Points on a hilly landscape, in no order, each with its height.
From any point a ball rolls to the lowest of the 6 points nearest to it. It stops when none of these is lower. Distance is the straight distance between rows; heights are no part of it.
Q438: [ 15.0   7.0  -1.0   9.4 -19.7   5.0 -16.8  67.3]  height 30.9
Q973: [ 37.0  -0.2  -8.1  -2.7 -17.1  -1.7 -30.5  50.0]  height 34.9
Q25: [ -3.4  10.5 -30.5  -2.1  15.7   5.5   3.7  -9.2]  height 24.7
Q854: [  1.4  17.3  -4.3 -14.3 -19.4  -5.3 -33.8   5.9]  height 29.2
Q554: [ -0.7  19.0 -38.9  -4.4  19.1   6.1   2.0  12.9]  height 32.2
Q769: [  3.0 -28.9  25.4 -29.9   6.8   7.5  48.2 -14.6]  height 61.0
Q991: [-25.7  -3.4  13.0  16.0  21.9  -7.2  11.5 -53.5]  height 63.8
Q992: [-19.0  -7.7   7.7  18.0  24.3  -1.2  22.2 -39.8]  height 59.2
Q137: [-16.1 -11.3   7.8  17.7  23.4  10.4  45.2 -14.7]  height 71.3
Q656: [-10.2  19.4  -3.1   0.8 -10.5   9.7 -12.1  50.1]  height 28.4
Q239: [  7.1   3.1 -30.7 -16.5   9.8  -3.7 -18.8 -27.7]  height 18.9
Q396: [  1.2 -25.7  16.9   2.9  15.1  -5.4  27.9 -53.0]  height 70.3
Q21: [ -3.3   8.4 -22.5 -11.1  12.4  -2.2 -12.4 -30.3]  height 13.5
Q249: [ 33.6   1.5 -12.2 -23.1 -19.8  -5.6 -39.9  28.7]  height 18.8
Q685: [ 27.7  15.9 -15.7  -9.9 -12.0   5.7 -22.5  58.9]  height 39.0
Q216: [ -5.6   3.5  23.7  -1.2 -29.8 -12.6 -32.8   1.5]  height 23.8
Q125: [ 12.6  -5.9  13.9  33.1 -22.3  -1.0 -13.4  40.2]  height 6.8
Q858: [ -6.3 -32.2  40.5  -3.0  12.6  -3.9  41.2 -44.3]  height 67.3
Q917: [  4.4  -9.2 -14.1  -3.9  14.7   1.1  16.5 -35.0]  height 17.8
Q191: [ -0.1 -34.8  29.2 -18.6  11.0   1.8  41.3 -33.6]  height 62.0
Q870: [-30.7  29.8  -3.6  12.1  -5.1   2.3  -4.6  12.6]  height 36.9
Q613: [-30.3  16.6   8.4   4.6  -6.5  -7.6 -17.7 -30.4]  height 34.8
Q885: [ -4.3 -21.7   1.5   7.0  24.2  14.6  54.1  -4.9]  height 70.7
Q310: [-18.0 -20.8  36.2  14.7  18.2  -2.7  46.2 -41.3]  height 65.4
Q830: [-20.2   3.0  -3.4  13.7  25.3   2.2  17.6 -26.5]  height 47.4
Q743: [-28.1  -3.8  14.6  25.5  22.8   0.4  39.3 -32.1]  height 68.8
Q514: [ -3.3 -28.3  33.7 -16.6   8.3  10.9  54.9 -15.4]  height 17.5
Q287: [-14.7  16.3  -3.1  -3.2   0.2  -9.0 -16.7 -37.6]  height 25.6
Q650: [  7.2   6.8   5.6 -13.2 -28.7 -10.3 -43.3   0.3]  height 28.5
Q485: [ 25.6  -5.5  -5.0  -8.2 -25.9  -7.8 -40.1  32.0]  height 27.5
Q426: [  9.7 -20.3 -12.9  -3.6  20.8   6.6  33.4 -22.3]  height 41.1
Q919: [ 13.6  22.8 -27.9 -21.3  -0.4   1.5 -23.6  32.8]  height 32.4
Q749: [ 34.8 -26.2  11.2  31.1 -20.1 -16.3 -28.3  19.5]  height 25.7
Q730: [-33.8  19.2   1.3   5.5  10.1  -5.0  -8.6 -21.7]  height 36.7
Q255: [ 10.3  -6.2  23.7  26.9 -35.7 -13.2 -23.6  24.4]  height 16.2
Q636: [-16.2  27.6 -29.1  -1.6   9.7   8.7  -6.1  18.2]  height 33.8
Q180: [ 11.6  10.4  -1.0   4.4 -23.3   3.2 -23.6  43.4]  height 14.1
Q232: [ 21.5   9.5  -4.4 -16.4 -20.9  -8.9 -40.3  14.1]  height 27.2
Q898: [-21.7  25.3   0.4   1.0 -11.3  -2.3 -14.3   6.4]  height 33.9
Q950: [  9.3 -10.9 -24.7   1.7  27.3  16.0  37.9  -1.4]  height 16.8
Q794: [  0.3  27.4 -34.1 -11.0   3.5   6.6 -13.8  40.5]  height 40.1
Q270: [ 11.9 -29.1  13.3 -22.5  10.3  14.1  51.1  -6.7]  height 74.6
Q496: [ 41.5 -15.5   6.6   9.1 -25.9  -7.8 -35.5  30.6]  height 32.7
Q513: [-26.3  22.4  -5.0   1.9  -0.1   0.5  -7.0  -8.7]  height 35.3
Q940: [  6.5  15.8  -0.9  -6.1 -17.5  -3.2 -26.3  24.5]  height 24.9
Q101: [-25.5 -16.6  36.1  13.3  16.2  10.1  63.0 -12.0]  height 18.1
Q263: [-12.0   0.0 -20.6  10.9  22.5   8.6  19.8 -20.0]  height 39.6
Q456: [  0.4  19.0 -24.7 -19.7  -1.9  -3.8 -29.5   5.7]  height 26.2
Q250: [ 28.3 -13.5  11.1   3.2 -32.2 -11.0 -41.3  16.2]  height 27.7

Write out the way that a ball takes from each point below.
Q137 -> Q101 > Q514
Q650 -> Q216 > Q255 > Q125
Q310 -> Q101 > Q514
Q743 -> Q101 > Q514
Q992 -> Q263 > Q950
Q250 -> Q255 > Q125
Q870 -> Q656 > Q180

Where does a ball stop that starts at each point below?
Q794 -> Q21
Q513 -> Q21
Q854 -> Q125
Q730 -> Q21
Q898 -> Q180
Q554 -> Q21
